A landscape with many peaks, sampled at points; each row gives a point and its height.
From any point a climber steps to the highest of the 2 points nearest to it. It stops when none of these is higher. Distance is the straight distance between rows; heights are no part of it.
Mafel (h 1.38): [  1  -9  -1   2  -3  18   0  -2   2  11   0  -2  -5   8   5   8  -5   2
  -1  -1   0   2   6  13  14  -8  -2   7   2 -14  11  -5 -10  -4   6  -8]
vogid (h 4.64): [ 16  -8  -3 -13   6   0  27  -1  -5 -11  -7   2   8  -4  10  -5  -2   2
  -3   0 -19 -11   3 -39 -12 -14  17 -12 -12  -8 -18  -2   4  -7  -7  15]
tobus (h 0.19): [ -7  -4   6   3  -6  13   2  14   4   1  21   1  -5   6  -2  -7  -8  11
  -1  -5   3   4   6  12  15   7  -6  10  -8 -18  13  -4   4  -7  14 -13]
gis (h 7.65): [  5  -1  -8   3   3  11   0  10   1  -7  20  -7   0   0  -1 -10  -7 -10
 -12   5   5  12  -1 -14  -3   6  11   8  -7  -1   0   4  -5  -9 -13  -5]
zipi (h 7.87): [ -2  -9   8   1   0   5  -6  -9  -2   5 -10   6   1   3   7   8  14  11
   2  -3  -3   5   4  18   7 -13   5   0   2   9   2  -3  -9   1  12 -13]
Daki (h 1.99): [  2  -4   9  -3  -3   0  14   8  -5 -13  17 -13   2   0  -1   0   1  -1
  -7  -9  -8  -3  -8 -23 -16  14  -2 -16 -10  -5 -10   2  13   6  -2 -19]
Tur (h 6.99): [  5  -2  -2  -6   6  -7  11  -2  -3  -7  -3   8   0  -7   5  -8   3  -2
  -6   7   5   0  -5 -14 -18  -3  16  -6  -5   4 -16   4   2  -2  -9  16]
davir (h 7.72): [  0   5  -5   6   1   9  -5  15   1   4  10  -9  -3  -3  -1  -4 -15 -13
  -4   1   8   3  -2   2   8  14  -8   7   2  -3   5   6  -4   4  -5  -4]
gul (h 2.66): [-14   4  12   7  -6  -1  -8   3   1  -7  14  13  -6  -1  -6  -6  10  15
  -2  -5   6  12   5  18   4   4   1  18  -8  -5   6  -5   5  -5   6 -10]
rezo (h 7.50): [-19   4  16   5  -1  -5 -18  12   0   1   2  11   2  -1  -1  -5   5  11
   7  -1   6   0  -6  18   2   8  -4   0   4  10   3  10   3   7  12 -10]
Nanit (h 7.59): [  1  11 -14   2   0 -16  -4 -15  -1 -14   2  18   2 -10  -3  -8   5   2
  -6   7   6  15  -1 -11 -14  -9  20  18 -13   5  -1 -13   1 -10 -17  25]
veg (h 7.52): [-10 -18  17   0   4  16  -3  19  -2   4   4  -9   5   6   6   1   0   6
  -4  -1  -5  -2  -5  14   4   6   4 -12  -4  11  -2  12  -8   3   8 -18]
vuvu (h 6.70): [  3  -8   3  -4  -1  13  10 -17   2  12 -18   1   1   7   8   9   6   4
   5  -2  -2   2   7   9  12 -23  -2  -1  10 -10   8  -6 -19  -7   6  -2]
koluf (h 7.96): [  6  -5 -11   4   3  16 -13   1   0   9 -12  -6   8   0   9  15 -10 -20
  -1   6  -2   2   6   8  13   0  -2  10   5  11   4  -7  -8  10   5 -13]
momit (h 6.98): [ -4   9 -16   1 -11   9  -7  -4   6  14  -4  -4   8   5   1  10 -19 -13
  14   8   4 -19  11   9  22   5 -16   9  10 -10  16 -10  13  11   5  -4]
Zufep (h 1.92): [  7   3   0  -3  -5  -2  -1 -17  -3  -4   6   8   8   0  -1  15   2   1
   6 -13 -17   0  19   3   7 -14  -8   5  -6  -1   9 -26  23  13  16  -5]
sof (h 8.28): [ 10   6 -20   0  -5  10   0  -9   5  19 -19 -10   6   1   4  16 -15 -23
   4  10   1 -11   7   7  15   0 -10   4   8  -5   7  -2  -8   1  -2   3]
puz (h 3.02): [-13  28  -9   9  -9 -15 -10  -4   6  -1   5   7  -1  -5 -11  -5  -6  -8
   6   2  16   5   1  -1   0  12  -6  16   3   4   9   1   8   6  -6   9]
tuzi (h 8.32): [ -9  -5  19   1  -1  -7 -10   2  -3  -4   8  16   6   4   2   2  11  15
   6  -3  -4  -2   3  16   2  -2  -7  -1  -5   7   0  -7  20   8  24 -14]
dogi (h 5.17): [ -7 -10  16  -1   0  13   2   7   1  10  -5  -5   1   7   3   0   3  14
   6  -5   1  -3  -5  22  12  -5 -10  -8   5  -3  10   6  -8  -2  15  -2]
gat (h 6.16): [  5   9 -13  -2   1  -4  12 -30   2   6 -15  10  -3  -1   4   6   4   5
   3   0  -3   5  12  -5   7 -22   2   4   4 -10   8 -14 -13 -15  -8  15]
kepe (h 7.67): [-17  -9  15  -1   4   8 -14  19  -5   6   0  -3   4   0   4  -2   0   4
   1   2  -4   1 -13  17   5  12  -6  -6   2  17   3  14  -5   8   9 -11]
das (h 7.14): [ -6  14  -2  -1  -3 -20  -4 -23   3  -2  -8  17 -10  -6  -4  -6  21  10
  -1   5   6  13   0   4  -5 -13   7   5   0   3   3  -8  -6 -11  -6   9]
sab (h 6.73): [-16  -4  27   1   1  -9  -3  12  -4   0  -2   2  -3   3  -4  -4  11  26
  10  -5   0 -13 -11  16   3   7  -9 -19   2   0   2  18   8  -2  15  -4]
Motin (h 2.67): [ -1  -2  -1   0   3  -9   4  14   4  -4   3  -2  -6  -3  -1 -12   0  -1
  -8   7  13  -1 -13  -7 -15   7   5 -12  -2   7 -13  10   2   2  -7  16]
feba (h 7.31): [ 10   1  -8   3   5 -13   2  -9  -2  -5 -14  10   7  -8   1  -2   2 -12
  -6   9   5   3  -4  -7 -15  -4  13   0  -2  12 -11  -2   0   0  -7  18]
Ber (h 0.60): [  3  -7  -1  -3   2   1   5  19  10   9  -7 -20 -16  -1  -1  -8  -4   6
  -1   5   9  -7 -10  -3  -7   7  -7 -18   7  -2  -3  15  -7  -2  -9  20]
nugo (h 7.10): [ 14   1 -16   8   1  18  -8 -12   0   3   2  -1   4  -2   5   9  -8 -14
 -10   6  -4  10   9  -8  10  -7  14  19  -4  -3   7 -11 -17 -11  -5  -1]
Tar (h 8.05): [  8  -9  -4   0   8  21  -3  -2   5   7   0  -2   0   1   9  -4  -2  -5
  -9  13   1  10   1   1   3  -5  16  10   4   3   0   2 -24 -10  -4  -3]
bove (h 8.75): [ -4  -5  -2   4   2  13 -13  -2   5   9  -4   3  -5   3   2   7   4  -1
  -5   6   2  12   1  16   8  -4   6  14   3   4   6  -4 -19  -7   3  -7]
tebot (h 7.30): [  1   1  -6   8   3   7 -10  11   3  -2  16  -8  -1  -2   0  -9 -10 -14
 -11   5   8  15   0  -1   3  12   3  12  -3   4   7   6  -8  -6 -11 -10]
nesot (h 0.27): [ -5  -4   8   2  -5  17   5  20   6   3  21 -12  -7   6  -5  -3 -11   7
   1  -6   1   0   0   7  12  12  -7   2  -2 -17  11   6   2  -2   6 -10]
gumo (h 1.78): [  5  -5   0  -1  -3   6  -5 -12  -2  -1   6   8   1   0   4  14   7   4
   0 -11 -14   5  15   5  11 -11   2  11  -6  -1   6 -25   6   6  12  -8]
naren (h 5.46): [  1  10  -4   1  -2  -7  -4 -22  -5 -13   9  15  -2  -7  -5   5  12   9
  -6  -5 -13  14   7  -8  -1 -12  13  23  -9  -2   6 -23   0  -5  -8   2]
morig (h 6.51): [ -8   9 -11   2  -7  -4   0 -10   9  18 -10  -1   4   6  -6   9 -13  -5
  18   3   5 -24   7  11  19   2 -18   1  19  -8  14  -3  12   9   8  -2]
dev (h 7.61): [  5  -3 -12  -1   2   9   8  -5  -1  14 -20 -12   3   5   4   8  -9 -15
   6   6   4  -9   5   6  10  -5 -10  -9  16  -5   4   4 -16   2  -1   6]
duk (h 6.11): [-15  13  -8   5  -5   1  -2  -2  10  19 -11  -1   0   5  -2   1 -10   5
  20   1  10 -18   0  10  16   3 -16   0  19  -9  14   7   2  -2   5   5]
Tuvop (h 3.33): [ -5  23 -12   1  -4 -15   6  -9   1  -1  -4   0  -4  -3 -10  -5  -6  -7
   3   1   6  -1   6  -3  -1   2  -8   3   4  -8   4   1   6  -6 -10  20]
bif (h 6.53): [ -7  -6  14  -1   0  -5  -8  -3  -2 -14  14  13  -3   2  -2  -2  17  12
  -9  -4  -2  11  -3   4  -6   1  12  14 -16   2  -7  -5   2  -2   4 -19]
punis (h 5.82): [ -5 -13  16  -6  -5   2   9   6   9  11  -3  -8  -8   8  -5   3  -1  22
  20 -17   0 -23   1  10  18  -3 -20 -16  15 -20  10  10   6  -5  14   2]
Baz (h 0.10): [ -4  -5   5   5  -1  10  -8  13   3  -6  25  -4  -2   4  -1  -6  -4   1
  -6  -1   4   8   1   8   7   6   2  15  -9  -5  10  -1   1  -2   5 -19]
suviv (h 8.19): [-13  -1  10   4   2   2 -11  17  -5  10 -10  -2   7   1   4  -2  -3   5
  10  -2  -2  -9 -10  19   8  10 -11 -10  14  16   5  19  -3   8   9  -3]
lop (h 7.92): [-17   4  18   7  -5 -13 -10   3  -2  -4   6  18   5   2  -3  -2  10  18
  10  -5   7  -3  -2  14   2   6 -10   0  -1   8   1   0  18   8  16  -9]
Musi (h 2.56): [-11   9   9   5  -5  -6  -4   3  -3 -12  26   8   0  -2  -7  -7   5  10
  -5 -11   3  10   2   3   0   5  -3  16 -10  -4   4  -5  13   0   4 -12]
tul (h 8.43): [  1  -8   1   4  -3  14 -10 -14   6   9 -10   5  -4   2   4  12  13   4
  -1   3  -3   9   5  14   9 -15  12  15   3  -4   8 -11 -24  -9   5  -3]
bik (h 6.74): [ -3  -2  11   0  -2  -8  -8 -11  -3  -7   1  15  -5  -3   0   4  19  11
  -6   1  -5   8  -1   8  -7  -7  11   7  -6   7  -6  -5  -5  -3   3 -11]
sopem (h 6.39): [  4   0  -6  -5  -1   9  12 -18   5   6 -14   7  -7   4   6   2   2   7
   2   0  -4   6   8   1  11 -24   0   6   7 -16   7 -10 -20 -18  -7   6]
bomud (h 5.21): [ 10  -6 -11  -9   3  -1  24   9   2 -17   8  -3  -3  -4  -3  -8 -10   4
   0  -3  -8  -4   1 -34 -15  -6   9  -4 -13 -13 -10  -5   8  -9 -17  23]
Ronat (h 8.29): [ -1 -12  12  -3   6   4   1  -1  -4  -1  -5   6   0   3   4   6   8  11
  -8   0  -5  -1  -1   9  -1  -5   5  -7  -5   6  -5   3  -5   0   8 -15]
kofo (h 5.70): [  3  16  -8   1   2  -8   0 -31  -4  -9  -4  12   3  -2  -6  10   7   1
   0  -5 -15   9  10 -11  -1 -18  10  16  -9  -3   6 -22   3  -4  -9  13]
Kobug (h 6.72): [  8   7 -18   6   3   6 -13 -10   1  -2  -2   3   6  -3  -2   9  -3 -18
  -8   9  -1  12   5  -9   1   1  13  21  -4   6   4 -12  -8  -5  -8   4]
lum (h 1.14): [  4  -8  -1  -4   1  17  13   5   3   9  -1 -11 -10   4   2  -7  -7   0
  -2   6   3   0   1  -4   1  -6  -2 -10   8 -10  -5   8 -18 -10  -6   8]
nat (h 5.81): [ -1  -1  -1   8   3  -4 -27  15  -1  -4   3   2  12  -5   1  -1  -3 -19
   2  -1   2  12 -10   5   0  15  -2  13  -2  25  -1   4   5  14   0 -16]
Filuv (h 7.13): [-18  -2  26   4  -2  -9 -12  17  -1   1   2  10   4   4   0  -5   4  21
  10  -2   0  -6 -11  22   6   9  -7 -11   0  10   7  12  10   1  19  -3]
Sov (h 1.96): [ 11  -3   4  -3  -1  -9   4  16   1  -3   3 -21  -1  -3  -6   4  -2  -2
   5  -6  -4 -16 -13 -15 -13  20 -15 -18   4   0 -12  12  14  16  -4   1]
batad (h 2.77): [-17   6   4   7  -3   0 -13   5   4   1   7   7  -6   3  -7  -8   1  10
   1   2   9   9  -4  17   5   7   1  16   1   0   8   5  -4  -4   5  -3]
lon (h 4.96): [ -9 -14  14   2  -2  19  -7  13   1   7   3  -2   5   9   6  -1  -3   8
   6   4  -2   0  -2  25  14   1  -6  -1  -1   2  10   6  -4   2  19  -5]
Gak (h 1.63): [  2  -4 -10   5  -2  12 -13  -7   0   0  11  -2  -2   1   2  11   2  -4
  -2  -3  -6  11  14   6  13  -8   8  18  -6  -4  11 -23   0  -1   8  -9]
Kikav (h 5.14): [  6   6  -9   2   3  -3  -1   9  -3  -3   0  -4   4  -4  -3  -8  -9 -17
  -5   5   5   4  -5  -7  -7  11   2  -3   2   8  -6   8  -1   6  -7   7]
Nor (h 2.27): [ -2   2   7   3  -5  -1  -2   2  -5  -5  21   7   8   2  -3  -1  -1   5
   6 -12  -5  -6  10   3   1   2 -12   3  -1  -6   5 -10  24  11  18 -10]
lidav (h 4.91): [ 18 -10  -9  -8   5   5  21   5  -2 -13   4  -8  13  -2   0  -6 -14  -6
  -4  -1 -14  -7  -2 -39 -17  -5  14  -6 -13  -5 -16   0   9  -5 -12  18]
fedu (h 8.10): [ 14  -6  -6  -1   2  16   4   0  -2 -10  18  -4   6   1   3  -3 -10  -8
 -13   3  -6  10   5 -20   0  -3  15  11  -8  -2  -1  -1  -7 -12 -12  -6]
fulob (h 5.45): [ -7 -12  13  -2  -4   9   5   7   2  13  -5  -5   1  12   3   1  -1  16
  15  -7   1 -15  -2  18  18  -4 -15 -12  14 -15  14  11  -2  -1  19   3]
zirip (h 7.56): [ 11   0  -9   1   3  16  -5  -7  -4  -5  12  -4   3   3   3   5 -11 -12
 -10   0  -5   8   9  -9   7  -3   7  15  -5  -4   5  -9  -9  -6  -5 -10]
Nanu (h 6.44): [  1   7 -12  11   2  -3 -24  -5   3  -1  -1   2   6  -6  -3   8   2 -22
  -3   7   1  13  -1   1  -2   5  12  20  -3  17   2  -7  -4   0  -9   0]
Lodob (h 0.68): [  6  -8  -2  -5   4 -10  11  15   8   7 -14 -14 -12  -4  -2  -2   0   5
   4   5   7 -15 -10  -4 -11  -1  -4 -22   9   2 -10  15  -1  -1  -3  23]
lif (h 2.81): [  4   5  -5   1   2  -8   6  17   6  -2   7  -6 -11  -6  -6 -10  -6  -4
   1   3  10  -3  -7 -10  -9   9   0  -7   0  -2  -6   5   2   0 -11  23]
kava (h 6.08): [ -9   6  11  -8   1 -31  16  -7  -3 -14   2  16 -14  -5   2 -16  18  18
   1   3   9   3 -12 -10 -19  -4   4 -14 -12  -8 -10   0   7  -7  -9   7]
zag (h 2.37): [ -3  -5  15   0   4  -6   3   9  -5  -8   4  -8   1   0   3  -4  10   1
  -3   3   1  -3 -18 -14 -23  17   2 -22  -8   5 -15   9  11   9   1 -15]
didu (h 1.50): [ -1  -6  -6   4  -6  18 -12   0   4   9   6   2  -1   5   6  12  -7  -3
   3   3   2   7  14  12  18  -6  -1  16  -1  -7  16 -18  -3   1  12  -9]
bul (h 3.15): [-10  24  -9   8  -8 -12  -1   0   1  -2  11   6  -6  -3 -13 -11  -5  -2
   6  -4  12   1   5  -1   0  10 -11  11   4 -10   7   1   8  -2  -9  12]
pilo (h 2.11): [ -4  -5   9  -1   1   2   4   3  -3 -13  15   2   4   2   0  -5   9   1
 -13  -2  -3   8  -4 -12 -17   6  13  -3 -12   2  -8   3   5  -2  -4 -20]
Ripa (h 5.63): [  3   5  -6   6   0  -3 -18  11   1  -5   9  -1   9  -7   0  -8  -3 -18
  -4   2   8  11  -9  -4  -4  18   0  13  -3  15  -1   7   4  10  -5  -8]
ral (h 8.21): [  2   1  -7  -5   4   1   9   0  -2 -19  17  12   1  -5   3 -17  -2   7
 -12   4  -5  12  -3 -26 -16  -7  20  12 -18  -7  -7  -7   3 -11 -21  11]
muto (h 7.58): [  1   5 -16   4  -2  13  -9  -2   3  10  -3  -5   7  -1   4  15 -17 -20
   4   3   0  -3  10   6  16   5 -10  12   3  -3  13 -10   1   7   2  -7]
Rav (h 0.50): [  9  -7  -3  -2  -2   4   8  17   8   4   5 -23 -15   2  -6  -2  -9   4
   5  -3   0  -7  -2  -6  -2   9 -12 -12   8 -13  -1  11  -4  -1  -8  11]
sekof (h 5.96): [  4  14 -10  -3   1  -4   4 -32   2   0 -11   7  -3   0  -3  13   4  -1
   5  -4 -10   6  14  -3  11 -20  -1   8  -1  -5  12 -19  -1  -9  -8   9]
Tir (h 8.31): [  8   0  -9   4   3  12  -8  -7   3   8 -10   0  -2  -2   6   7  -2  -8
  -4  10   1   6   2   4   4  -3   9   9   4   9  -1  -1 -19  -5  -5   1]
sor (h 5.80): [ -5  -1   6 -10  -2 -18  22   5   1 -15   3   4 -14  -4   2 -14  11  14
  -1   2   4  -2 -13 -21 -24  -3   7 -17 -12 -11 -12  -1   9  -6 -13  12]
zanu (h 7.11): [  8  -3  -6  -2   3  13   9 -12  -1  11 -16  -4   1   3   7  13  -8  -7
   1   5  -3   0   7   4   7 -14  -3  -2  12  -4   1  -1 -16  -2  -1   2]
rebo (h 6.27): [-11  -3  19  -2   0  -8   7   5   1   8  -4  -2  -6   3  -7  -3   7  21
  13 -11   3 -15  -4  11  11   0 -19 -17  10  -8   3  13   4  -4  12   0]
fus (h 1.41): [ -2  11  -5   0  -3  -8  12 -18  -4   1  -9   5  -5  -2  -2   6   3   3
   6 -11  -5  -5  10   2   5 -10  -9  -5   8  -6   4  -4   8  -1   0   4]
debo (h 6.94): [ -4   0   6  -2   1  -2   0   2  -5  11 -10  -7   4   2  -1   4  -1   4
  10  -7   0 -18   0  14   8   1 -16 -14  16   3   2  11   3  10  10  -1]
nef (h 5.51): [  2  -4  -2 -12  -3  -8  23  11   5 -14   8  -7  -9  -4   0 -13   1  13
  -3  -2  -7  -2  -5 -32 -23   3   8 -14 -15 -10  -8  -4  10  -5 -15  13]
Forob (h 1.30): [  3   7  -6  -1  -1   2  12 -14  -4   2  -9  -1  -4   3   0   5  -9   1
   5  -8  -1  -4  14  -3   9  -9 -11  -1   7 -15   5  -4  -4  -3  -3   5]
rogo (h 8.70): [  9  -1  -5  -2   2   7   6   1  -3 -17  18  -1   9  -3   0 -17  -5  -4
  -9   3  -5   9   0 -32 -10   0  20   8 -13  -3  -8   0   2 -10 -15   3]
kipit (h 2.97): [ -8  13  -3   4  -1 -11   3   9   3  -6  13  -2 -11  -5 -10 -16  -3   3
  -2  -1  10   4  -2  -7  -8   8  -4   3   0  -7   0   6   7  -3 -11  15]
zod (h 1.65): [  5  -1   1  -6   0  -5   4 -23  -5   4 -15   3   7   1   5  18  10   0
   8 -14 -11  -7  15   5   7 -20  -5  -9   5   7   0 -13  10  10  13  -9]
Dek (h 2.10): [  2   2   3  -3  -7   0   3  -7  -6  -3  15   6   4   2  -4   6  -7   2
   5 -14  -9  -9  16   0   8 -10 -17   1  -1 -10   7 -15  20  10  15  -6]
Basu (h 0.59): [  2 -10   8  -7   6 -19  14  12   6   1 -12  -6 -13  -5   5  -6   6  13
   0   9  10 -16 -14 -13 -19   1   3 -30   1   4 -13   8   6   2  -5  17]
Mam (h 7.95): [ 14  -3  -6  -2   6   6   0 -14   0   6 -15   3   2  -2   6   5   5  -6
  -5   6  -5   3   7  -3  -4 -10  18   6   7  12  -7  -4 -17  -4  -1   3]
fozup (h 4.77): [ 13   0  -4   1   3   0   1   2  -9  -8  -1  -6  15  -4  -1   2  -6 -20
  -4  -4  -3   1  -1  -6  -5   7  -4  -4   1   9 -11   4   6  12   0  -1]
rezu (h 8.76): [-10 -10  23  -1   1  -3  -2   5  -4  -4  -1   8   1   5   1   1  15  18
   0  -4  -1   0   0  19   1  -1   0  -4 -10   5  -1   4   7   2  17 -16]
luv (h 5.42): [ -1   2  -4   2   4  -3 -14  16   3  -1   4   0  -1  -2  -1 -10  -4 -11
  -7   9  11   9 -11   3  -6  15   5   2   0  12  -4  13  -7   4  -9  -2]
teles (h 6.26): [  4   3 -11   5   4  -4 -26   4   6   1 -13   4  10  -3   4   3   3 -27
   0  10   2  12  -5   3  -1  12  12  18  -2  24   0  -3  -8   5  -5  -3]
Pugef (h 8.07): [ -3 -12   7   1   5   4 -11 -13   4   6 -12   7  -5   0   0   7  24  12
  -2   1  -5   9  -1  17   3 -14  17  12   2   7   1  -5 -17 -10   6  -6]
nik (h 2.53): [ -6  -6   5   0   4  -7   1  17   0  -6   6  -5  -3  -2   1 -11   7   1
  -6   7   9   0 -16 -12 -25  18   6 -17  -7   7 -13  13   4   5  -8   0]
digi (h 1.97): [ -2   0   8   1  -3   0  10   1 -10 -16  19   0   1   0  -2  -5   5   4
  -9 -12 -12   5  -6 -16 -16   8   3  -5 -13  -8  -8  -3  14   3  -3 -16]
Fibus (h 7.36): [  0  12  -8   0  -1 -17  -3 -23  -2 -10  -6  15  -2  -7  -5   0  15   2
  -6   4   0  10   2  -8 -10 -10  15   9  -7   8  -2 -12  -1  -7 -10  18]
fer (h 8.86): [ -3  17 -20   2  -5   6 -11  -2  11  18 -20  -4   3   2   3   8 -13 -17
   5  17   7  -5   2   9  15   7 -11  11   5  -2   9  -1  -7   0  -7   3]
Lere (h 0.37): [ -7  -3   9   2  -1   5   5  19   7  -2  17 -16 -12   3  -9  -6  -5   8
  -1  -4   0  -2  -2  -3  -2  15  -5  -6   0 -10   0  11   1  -1   3  -5]
Duro (h 7.97): [ -8 -15  11   0   6  20  -5  12   2   4   4  -8   5   7   5  -5  -1   1
  -9   9  -4   4  -9   5   1   8   9  -9   1  12  -2  14 -19  -1   1 -14]
gik (h 6.37): [  0   9   7  -5  -2 -26   9 -11 -11 -16   5  16  -3  -5   2 -10  13   9
  -6  -3   4   3 -14 -17 -24  -2   4  -9 -10  -4 -12  -4  15  -3 -10   2]
kupe (h 1.29): [  4   7   2  -6   3  -7  17 -16  -6  -3  -9   6  -5  -1  -2  -2   7   9
  -2  -6  -4  -2   5  -6  -4 -15  -5 -10   5  -6  -6  -1  -1  -4  -5   6]
venep (h 1.77): [ 10   3  -1  -2  -1  -4   1 -19  -8  -5  -3   3  11  -1   4  23   2 -10
   3 -13 -15  -7  13   0   5 -11  -9  -4   0   5   2 -16  17  17  12  -7]
Viti (h 1.54): [  2   5   6  -8   2 -17   9 -23  -7  -2 -15   9   2  -2   3   9  16  11
   1  -9  -6  -7   9   3   2 -17  -6 -11   3   1   0  -7  11   4   8 -10]
dofe (h 7.53): [-10  -3   7   0  -1   0 -10  10  -4  15 -14  -2  11   5   4   2  -5   6
  18  -3   0 -21  -4  18  14   6 -16 -13  19  12   7  10   7  15  16  -1]
Keke (h 6.69): [ -1   6   4  -3   2 -12   7  -5  -8 -12   4   9  -1  -6   2  -8   7   1
  -6   2   2   4  -6  -9 -16  -1   7  -5  -7   3 -10   2   4   1  -8   2]
leviz (h 0.39): [  1  -3   1  -1  -4  -1   1  11   4  13  -6 -20 -13   3  -3  -2  -6  10
   8  -3   5 -16  -5   1   7   8 -17 -13  17 -13   2  13  -6   1  -1  12]
sefil (h 0.78): [  7  -7   3  -8   6  -8  13   3  -1   4 -15 -12  -6   2  -1   1   4   5
   1  -1   0 -16  -5  -4  -7  -3  -9 -30  10   1 -12  13   0   8  -2   7]
Mag (h 8.30): [ -1  16 -16   5  -4   3  -8   5   3   8  -5  -6   1  -2  -3  -2 -14 -17
   2   8  11  -2  -2   5  10  13  -8   8   4  -3   4   1  -3   3  -7   5]
rov (h 2.23): [ -8  -9  15   2   4  -1  -3   9  -5  -8   8   1   3   3   2  -1   8   4
  -6   1  -1   1 -10   0 -16  11   7 -11 -10   8  -9  10   6   7   3 -22]
tenob (h 6.04): [  3   6  -8   4   1  -7 -19   7  -3   1 -14   2  17  -6  -2   1  -3 -31
   2   2   2  11  -8   4  -3  13   1  11  -5  25  -5   3   2  14  -1  -6]
tave (h 0.91): [ 10 -13  -2  -6   5   4  13   6  -1   9 -12 -19  -6   4   1   7  -5  -3
   5  -1  -6 -13   0  -2   3   0 -12 -22  12  -1  -9  13  -7   5  -3   3]
Ked (h 2.20): [  4  -5   9   1   0  -8   5  10  -7 -11   8 -14   5  -3  -1   4   2  -5
   0  -5  -3  -7 -18 -18 -23  20  -7 -19  -7   0 -14  10  15  12  -3 -12]
kir (h 2.43): [ -8   3  13   0  -9  -2  -3   6  -4  -9  24  11   0   3  -3  -5   2  15
   5 -11   5   7   8   8   3   2  -5  11  -7  -6   5 -10  22   6  16 -12]
dife (h 1.04): [  9 -14   0  -7   6  10  14   3   3  12 -13 -11  -6   6   7  -1  -3   1
   0   6  -2  -6  -3  -4  -3  -9   0 -19  13  -2 -12  11 -16  -5  -3  13]
Dezal (h 7.48): [  5  -2  -4   2   1   7  -6 -10   0   4  -9  -1   7  -2   4  15  -2 -12
   1  -2  -5   0   7   7   7  -6  -1   5   3   9   2  -7  -5   9   7  -8]
fimu (h 4.36): [ 14   5 -17   0  -2  -3   1   4  -7  -2  -7 -12  16  -3  -7   2 -15 -28
  -1   1  -1  -6   0  -8  -1  11  -8   0  -1   5  -7   7   8   8  -1   9]
sil (h 3.57): [  4  13 -17   1  -2 -12   5  -2  -3  -1  -5  -7   1  -4 -12  -3 -12 -18
   5  -1   1  -8   6  -6  -5   6 -10  -3   4  -5  -2   4   8  -1  -9  21]
Sanan (h 0.04): [ -2  -9   2   3   0  14  -5   4   4   0  18   1  -4   6   0  -2  -1   3
 -11  -1   0  11   6   6   8  -1  11  15  -8  -3   7  -5 -12  -9  -1 -19]
palop (h 7.86): [  8   5  -9  -2   1  -5   3 -11  -5 -13   8  16   5  -7  -1  -7   0   3
 -12   4  -3  10   3 -20 -13 -10  20  16 -15  -2  -3 -11   1 -12 -16  19]
zal (h 2.89): [-13  15  -4   6  -2 -10 -13   1  -1   2   4   7  -2  -3  -8  -7  -2  -2
   3   3  11   5  -2  10   0  13  -5   9   6   7   4   6  -1   5  -1   0]
Luk (h 8.45): [  3 -14   0   2   6  23  -8  12   5   9   0  -8   3   5   9  -3  -7  -7
 -10  15   3   8  -6   5   5   4  12   1   5   4   1  12 -26  -6  -4  -9]
sibe (h 1.27): [  2  -5   4  -1  -2  17  11   2  -2   7   3  -7  -8   7   1   3  -8   4
  -2  -3  -3   1   3   4  10  -5  -5  -3   4 -19   2   2 -13  -4   1  -5]
Ros (h 7.60): [  8  -1 -10   1   2  -6  -7  -9   1   6 -17   9   5  -6   3   2   7 -13
  -6  12   4   4   0   2  -6  -5  17   4   5  18  -9  -1  -8  -1  -4  11]
Busev (h 6.93): [  3   0   2   0   2   3   1  -2  -4   6  -8  -6   7   0   4  11  -3  -8
   3  -7  -2 -11   5   9   5  -2  -9  -8   9   5  -3   3   3  13   9  -8]
sapod (h 6.95): [ -2   4   9  -6  -1 -16   0 -20  -3  -2  -6  16  -7  -1   1  -5  22  17
  -4   1  -1   9  -1   6  -5 -15  13   8  -3   1  -5  -8 -10 -11  -2  -4]
bise (h 0.51): [  9  -4  -2  -8   6 -25  20  10   8  -4 -10  -8 -14  -9  -1  -1   2  10
   4  -2   9 -17 -11 -19 -20  -2  -3 -24  -1   1 -11   1  16  -5  -7  28]
Rit (h 3.95): [ 11   8 -21  -2  -1 -11  11  -2  -4   3 -20 -12  11   2  -8   3 -13 -27
   3   5  -1 -14   3  -4   1   4  -7  -6   3   4  -7   2   6   5  -3  20]

Where does a climber stop that starts at each point below?
dogi => rezu
lidav => Tir
kir => fedu
kofo => fer
Motin => fedu
fozup => fedu
bif => rogo
vogid => Tir
